Points on a hilly landscape, in no order, each with its height.
From any point a ball rolls to the lowest of the 2 points nearest to it. It stops when none of these is lower. Distance is the straight distance between rows; heights are no part of it.
k447: [ 93 120 167 185  95  99 108 132 131 107 125 133 182 147 151 114  94 110
  77 101 105 194 145 109 132 104]  (h 33.1)
k23: [144  90 161 143 105 157  98 124  92 133 212 115 148 115 114 123 121 133
 150 132 124  66 133 178 124 154]  (h 38.5)
k569: [111  65  71 123 113 146 170  96 126 182 151 106  85 155 123 103 163 107
 156 143 131  71 139 164 152 145]  (h 22.1)
k741: [114 147  89 118 168 162 147 114 164 130 154  84  63  95 120 155 144 157
 149 116 120  50 138  65  90 154]  (h 67.5)
k176: [114 150  68 106 169 184 154  69  79 164 200  67 128 166 134  72 153 109
 191 147 115  69 138 169 130  87]  (h 21.4)
k164: [155 133  92  65 124 119 126 157 104 136  71 141 158 171  90 141 164 139
 111 135 123 152 105 123 155 129]  (h 53.5)
k852: [130 147  82 136 135 143 117  75 124 177 190  69 112 107 101 114 161 115
 131 109 108  54 128 148 131 156]  (h 43.2)
k351: [136  66  98 112 136 192 152 134 108 158 186  99 143 153 109 108 192 117
 156 136 125  60 143 177 141 170]  (h 25.8)
k402: [165 108 149 106 103 115 132 184 176 127  84 157 138 155  67 147 151 146
 126 131 141 124  89 171 156 155]  (h 56.7)
k305: [145 149 120 121 199 136 138  87  97 132 168 110 149 125 182  79 103 136
 159 133 123  98 160 165 109 127]  (h 40.7)
k952: [131 143  45 113 105  91 130  94  61 203 168  79  91 105  91 127 146 114
 148 137  93 121 112 145 160 159]  (h 32.6)
k426: [133 112  86 117 162 119 166 141 164 171  93 137  70  99 106 139 171 154
 147  96 116 146  78 108 138 140]  (h 9.6)
k866: [133  89 119 156 161 121 148 121 138 144  88 141  88 116 147 135 114 120
 137 121 152 172 128 116 118 168]  (h 22.0)
k926: [132 153 137 140 101 129 145 164 190 102 134 140 112 113 130 191  83 182
 160 104 176 123 132  69  62 150]  (h 62.3)
k81: [113  87  88  97  99 132 161 103  96 140 149 125  88 173 163 130 133  68
 139 170 103 112 168 102 149  98]  (h 10.6)
k403: [150 164 161 112 114 137  96 140 119  83  87 132 114 138 108 176 116 104
 104 135 180 159 121 115 135 150]  (h 55.2)
k670: [110 115 144 174 101 138 114 167 184 163 132 152 118  89 113 124 109 202
 156 103 185 125 123 145  87 138]  (h 57.8)
k608: [101  65 100 129 110 134 191  99 144 157 123 130  91 174 161 107 156 107
 146 164 112 104 148 130 145  82]  (h 17.5)
k654: [105 114 152 194 119 115 136  93 175 157 116 128 108  98 150 104 133 100
 119 131 154 103 144 150 123 139]  (h 39.7)
k647: [102 140 136 133 152 108  97 132 154 160  86 149 103 140 150 118  63 164
 155 111 213 148 144  94  73 132]  (h 45.7)
k208: [131 147 109 119  93 104 108 107 118 156 148 102  90 107  84 165 137 159
 126  95 110  89 102 100 141 136]  (h 26.7)
k356: [ 91  65 129 145 126 133 179 121 125  85 117 131 136 172 193 105  93 140
 105 135 103 142 170 114 142 107]  (h 47.3)
k911: [140 166 190 123  97 132  90 154 148 106 131 139 183 153 113 144 120 128
 111 127 167 125 143 149 124  92]  (h 29.9)
k128: [167 143 117 121 140 109 160 139 190 145 142 130 158 114 113 144 181 137
 121  87  96 109  96 128 124 146]  (h 35.0)
k423: [120 116 178 139  95 105 113 140 132  98  73 148 127 178 112 153 123  95
  82 130 173 182 115 128 148 129]  (h 52.8)
k804: [108 120 152 154 128  95 122 139 105  82 100 140 154 157 167 126  86  87
  81  90 102 245 123  78 135 112]  (h 27.0)
k942: [ 94  99 137 156 116 167 150 150 140 108 149 129 161 109 161 110 101 196
 147 119 172 117 167 142 118 100]  (h 53.6)
k979: [105 114 171 136 130 176 117 142 132 148 132 127  97  99 136 137 154 129
 144 161 182  98 152 141 138  97]  (h 52.4)
k758: [109 165 153 152  89 132 111 177 176  92 112 148 160 114 137 148  56 175
 139 149 181 152 156  86  66 139]  (h 63.9)
k479: [117 133 111 144 164 176 128  88 139 143 224  50 122  89 117 122 149 112
 153  99 133  30 138 132 114 172]  (h 42.3)
k442: [138 155 118 137 138 147 125 105 147 112 140 109 106  80 144 167 119 136
 137 115 142  93 153  71  88 148]  (h 66.8)
k759: [123 174 145 118 122 122 116 113  54 100 154 118 201 143 128 111 144 120
  85 155  65 113 153 121 153  91]  (h 12.8)
k607: [ 97 143 143 106 142 103 141  96  37 110 170 110 123 146 198 101 113  77
 102 134  60 137 149 129 161  79]  (h 13.4)
k368: [145 158  97  88 100 109 106 132  77 177 168  99 120 118  64 159 165 135
 125 128  94  87 105 139 152 162]  (h 29.4)
k529: [106  94 157 135  98 138 174 129 145  60 132 132 147 144 168 145 125 134
 101 127 125 101 157 101 139 104]  (h 50.0)
k825: [136 135 133 138 146 114 151  79 115 111 184 103 166 132 169 106 111 122
 121 121  87  78 143 149 128 122]  (h 38.7)
k158: [155 126  95  87 131 144 140 107 107 121 142 125 110 147 162 154 128  65
 135 165 114 120 162  92 108 114]  (h 17.4)
k84: [122 127 195 141 101 177 113 155 141  80 134 122 107  96 107 172 149 114
 117 161 190  97 138 146 144 140]  (h 54.1)
k60: [149  98 116 115 155 114 130 159  78 108  87 170 158 138 120 106 113 105
 142 166 106 243  91 126 150 125]  (h 28.6)
k875: [129 138 146 113 147  86 145 109 164 137  85 167  84 118 155 128 112  98
 137 165 113 121 130  98 109 103]  (h 45.2)
k181: [136 151  34 142 128 116 139  94  61 210 175  76 129 126  96  72 153 120
 150 136  82 136 113 189 143 157]  (h 35.4)
k465: [155 127 158 156 132 119  83 106  81 158 175 104 150 128 132 122 103 107
 123 124 139 113 146 176 124 168]  (h 35.6)
k685: [110 123  74 136 129 117 158  82 142 141 131  99  57 100 132 123 120 148
 149 154  98  79 128  90 114 144]  (h 68.1)
k879: [147 144 145 157  76 145 118 166 180 123 151 127  89  95  81 191 117 153
 143 128 132 121 102  87  88 157]  (h 60.9)
k275: [121 129 127 116 116  78 103 106 120 133  98 152 112 132 133 116  92  95
 124 185  97 160 128 109 137  95]  (h 42.9)
k880: [151 120 143 141  60 148  93 157 177 152 150 129 104 102  58 159 145 128
 135 140 130 101 109 137 111 150]  (h 59.9)
k945: [ 90 133 155 133 124 102  99 142 117  90  39 168 102 159 125 125  86 108
  99 120 177 222 108  78 131 112]  (h 49.8)
k232: [116 132 110 162 146  98 147  80 150 175 117 107 135 115 135  69 136 114
 119 133 107 110 126 170 138 139]  (h 41.2)
k307: [120 149 108 141 116  75  93  94 129 138  90 127 145 114  95 121 103 169
  98  87 127 145 101  83 124 123]  (h 22.9)
k428: [113 169 158 116 138 100 109 122 101  59  78 151 166 123 150 118 109  81
  73 106 110 212 115 100 135  92]  (h 21.2)
k298: [159 163 154 107 159 115  99 172 176 156 138 139 119 117 117 164 132 126
 145 116 150 128  90 139 105 159]  (h 60.1)
k476: [ 91  97 110 118 150 186 142  84 123 144 196  97 120 148 143  88 145 125
 186 138 158  53 146 151 141  73]  (h 17.2)
k357: [159  92 126 126 112 181  93 163 128 132 213 106 122 114  88 141 130 135
 163 136 107  62 131 160  98 190]  (h 40.0)
k574: [100 109 160 206 108  98 110 108 160 156 125 132 160 119 154 103  86 111
 112 105 148 154 155 139 111 128]  (h 37.6)
k585: [166 144 113 103 109 149 123 146  93 120 135 130 142 128 119 152 157  91
 124 182  88 150 134 129 136 114]  (h 24.1)
k918: [114 151  92 142 171  98 112 100  96 169  98 142 172 123 126  47 138 118
 127 164  74 169 136 134 138  94]  (h 45.6)
k843: [115 134 136  98 150 147 111 158  88 103  96 149 160 177 168 105 123 123
 101 144 109 173 159 135 150  78]  (h 46.7)
k36: [112 116 168 125  73 148 148 156 141  49 143 141 189 176 140 147 134 119
  89 143 100 125 142 118 158  70]  (h 51.8)
k746: [164 135 145 106 154 113 133 149 104  76  89 166 133 116 139 141 108 122
 131 135 125 200  88 137 133 125]  (h 21.7)
k586: [111  90 142 147 108 140 137 141 141 145  99 150  84 110 119 133 129 174
 140 164 144 123 122 138 141 105]  (h 50.2)
k601: [136 177 166  88 147 154 142 179 181  77 126 142 123 101 122 176 158 168
 136 109 164 105 102 120 122 110]  (h 19.1)
k135: [ 85 100 124 116 123 103 124 129  83 104 104 127 127 190 172 108  86  94
  88 128  58 211 152  85 152  95]  (h 33.9)
k486: [149 154 106  50 164 120 114 139  73 116  74 155 150 177 130 115 149 112
 110 128 121 166 128 127 158  93]  (h 51.0)
k658: [113 144 142 115 150  87 151 118 159 130  56 166  39 110 116 138 123 151
 149 147 142 107  97  78 103 121]  (h 46.9)
k781: [180 130 155 154 154 154 126 126 104 123 176 118 148 102 160 159 133 103
 130 103 148 133 139 147 120 170]  (h 31.8)
k429: [ 94 140 141 144 130 107 120 132 155 133  44 180 100 136 125 129 106 143
 127 109 201 188 115  65  97 111]  (h 47.6)
k180: [150 168 162 100 136 104 124 147 126  30  75 166 149 149 130 149  82  89
 107 118 159 221  94 121 128 110]  (h 14.3)
k936: [167 109 134 114 113 130 124 158 140 149 141 108 154 142  79 163 187 108
 108 108 106  87 110 169 147 210]  (h 31.1)
k788: [100 133 110 157 172 117 115 103 169 176 105 114 114 136 152  85  74 162
 157 100 197 120 150 148  89 155]  (h 44.3)
k230: [152 189 144  96 163 133 144 139 153  81 105 145 128  69 140 146 167 131
 124 115 116 123 111  99 114 102]  (h 14.4)
k612: [123 102 143 157 145 175 126 142 165 129 229  81 112  77 109 148 132 137
 176 110 136  55 141 129  96 191]  (h 41.3)
k338: [107 112 138 157  90 121 158 137 160 146  81 158  47 113  99 159 137 173
 151 153 126 115 116  79 104 120]  (h 48.3)
k70: [139 181 142  99 170 106 113  84  78 110 134 145 141 100 163 119 135  84
  98  93 106 133 133 128 119  67]  (h 12.3)
k388: [122 160 140  96 140 121 126  87  48 124 165 125 155 132 157 112 161  67
 107 142  99  97 148 127 164  90]  (h 4.8)
k43: [128 166 182 134 106 156  98 170 176 119 171 142 158 103 110 164 138 160
 139 111 186 103 131 126 107 106]  (h 24.4)
k514: [111 108  85 126 138  95 138  89  86 171 108 112 148 145 123  57 133 138
 121 146  83 130 126 183 161 131]  (h 43.0)
k210: [135 138 111 125 200 123 123 119 135 144 114 116 141 119 148 101 111 164
 149 103 147 114 142 152 106 163]  (h 42.8)
k694: [141  75 130 131 120 190 142 160 153 126 158 110 131 125  94 143 205 121
 122 109 133  69 130 151 134 185]  (h 28.8)
k706: [122 125 174 113  90 131  99 139 108 137 143 139 165 162 115 120 141 135
 112 148 130  96 135 169 157  84]  (h 35.3)
k643: [108 143 146 116 120  88 103 109 103 105 124 149  94 124 176 126  60 101
 114 140  98 173 130  82 126  72]  (h 39.8)
k599: [ 90 136 123 131 169  89 131  87  54 117 120 126 132 119 192  72  95  90
  88  98  53 197 125 124 149  81]  (h 21.5)
k577: [100  99 141 132 103 141 105 141 101 145 110 128 144 172 148 103 122 136
 100 142 118 152 155 149 149  95]  (h 41.1)
k635: [123  96 105  87 152 171 153 110  98 140 184 123 135 181 160 125 154  90
 166 163 125  84 160 134 154  77]  (h 10.8)
k986: [122 174 195 139  97 179 104 153 143  39  95 121 128 136 116 154 129 109
  96 158 197 147 150 143 146 133]  (h 55.7)
k200: [120 129  79 142  91  83 100  80 122 178 124 112 102 128  86 125 105 159
 122 111 110 129 112  99 126 139]  (h 24.7)
k213: [155 113 108  80  85 107 113 177 108 143  91 138 147 170  48 144 150 154
 121 141 117 124  87 163 164 175]  (h 55.3)
k736: [102  90 116 148 145 140 183 126 140 114 141 135 131 137 207 114  78 178
 143 104 152 133 151 140 128  89]  (h 50.9)
k896: [169 145 114 116 137 130 120 183 187 137 137 106 155 135  70 170 181 139
 106  81 105 105  92 134 122 203]  (h 33.0)
k40: [149  93  93 120 134  80 181 129 133 138  72 152 117 108 110 139 155 127
 123 119  97 157  78 121 158 158]  (h 13.3)
k895: [124  74  60 139 168 102 122 114  72 139  88 138 140 142 141  76 105 122
 133 142  98 224 112 117 148 138]  (h 22.7)
k313: [168 119  84 115 169 123 137 109 115 176 117 133  81 120 148 129 133  76
 157 139 125 171 118 133 124 139]  (h 26.8)
k168: [150 158 139 147 114 120 112 133 160 106 123 135 153 104 138 137  94 142
 143 152 122 140 154 100  98 120]  (h 65.5)
k917: [152 142 161 113 140 140  94 209 179 126  88 138 124 132  61 151 140 166
 152 137 159 149  76 163 123 178]  (h 58.3)
k169: [101 130 119 170 130 139 146 159 157 154 145 148 176  92 154  95  89 218
 162  99 173 154 136 155 102 112]  (h 55.9)
k302: [156 150 154 120  90 176 159 191 192  50 110 130 166 132  71 150 169 165
 117 132 136 119 107 165 130 159]  (h 54.3)
k639: [125 140  49 136 174 128 151  91 149 189 117  99  51  97 120 116 172 138
 143  83 120 139  92 117 133 147]  (h 12.5)
k393: [130 164 105 113 129 107 104  94  80 128 118 107 159 127 122 120 122 155
  99 125  91 117 134 111 138 107]  (h 19.3)
k90: [143 123 167 132  58 168 147 179 172  61 136 145 198 143  99 134 162 143
 115 154 117 101 136 147 132 103]  (h 53.3)
k656: [119  65  85 131 147  93 162 100  96 143  78 143 103 139 136 111 113 131
 118 128 118 172 106 130 156 148]  (h 17.3)
k443: [147  98 165 143 149 144 122 140 134 138 137 137  90 122 159 163  98 121
 145 121 192 142 145 134 106 168]  (h 27.1)
k401: [157 124 143 155 117  99 145 106 171 126 165 127 175 117 140 134 130 129
 113  91 114  86 121 139 121 156]  (h 36.8)
k98: [125 102 147 171  92 142  71 155 169 178 152 129 114  89  73 107 132 165
 149 116 148  81 129 166  88 160]  (h 58.9)
k735: [144 187 148  92 136 137 121 116  96  56 120 152 152 123 161 151 144  79
  82 102 120 152 136 101 131  81]  (h 17.6)

Where does a ball stop that starts at each point below?
k952: k388
k402: k230
k741: k356
k685: k356
k423: k81
k825: k81
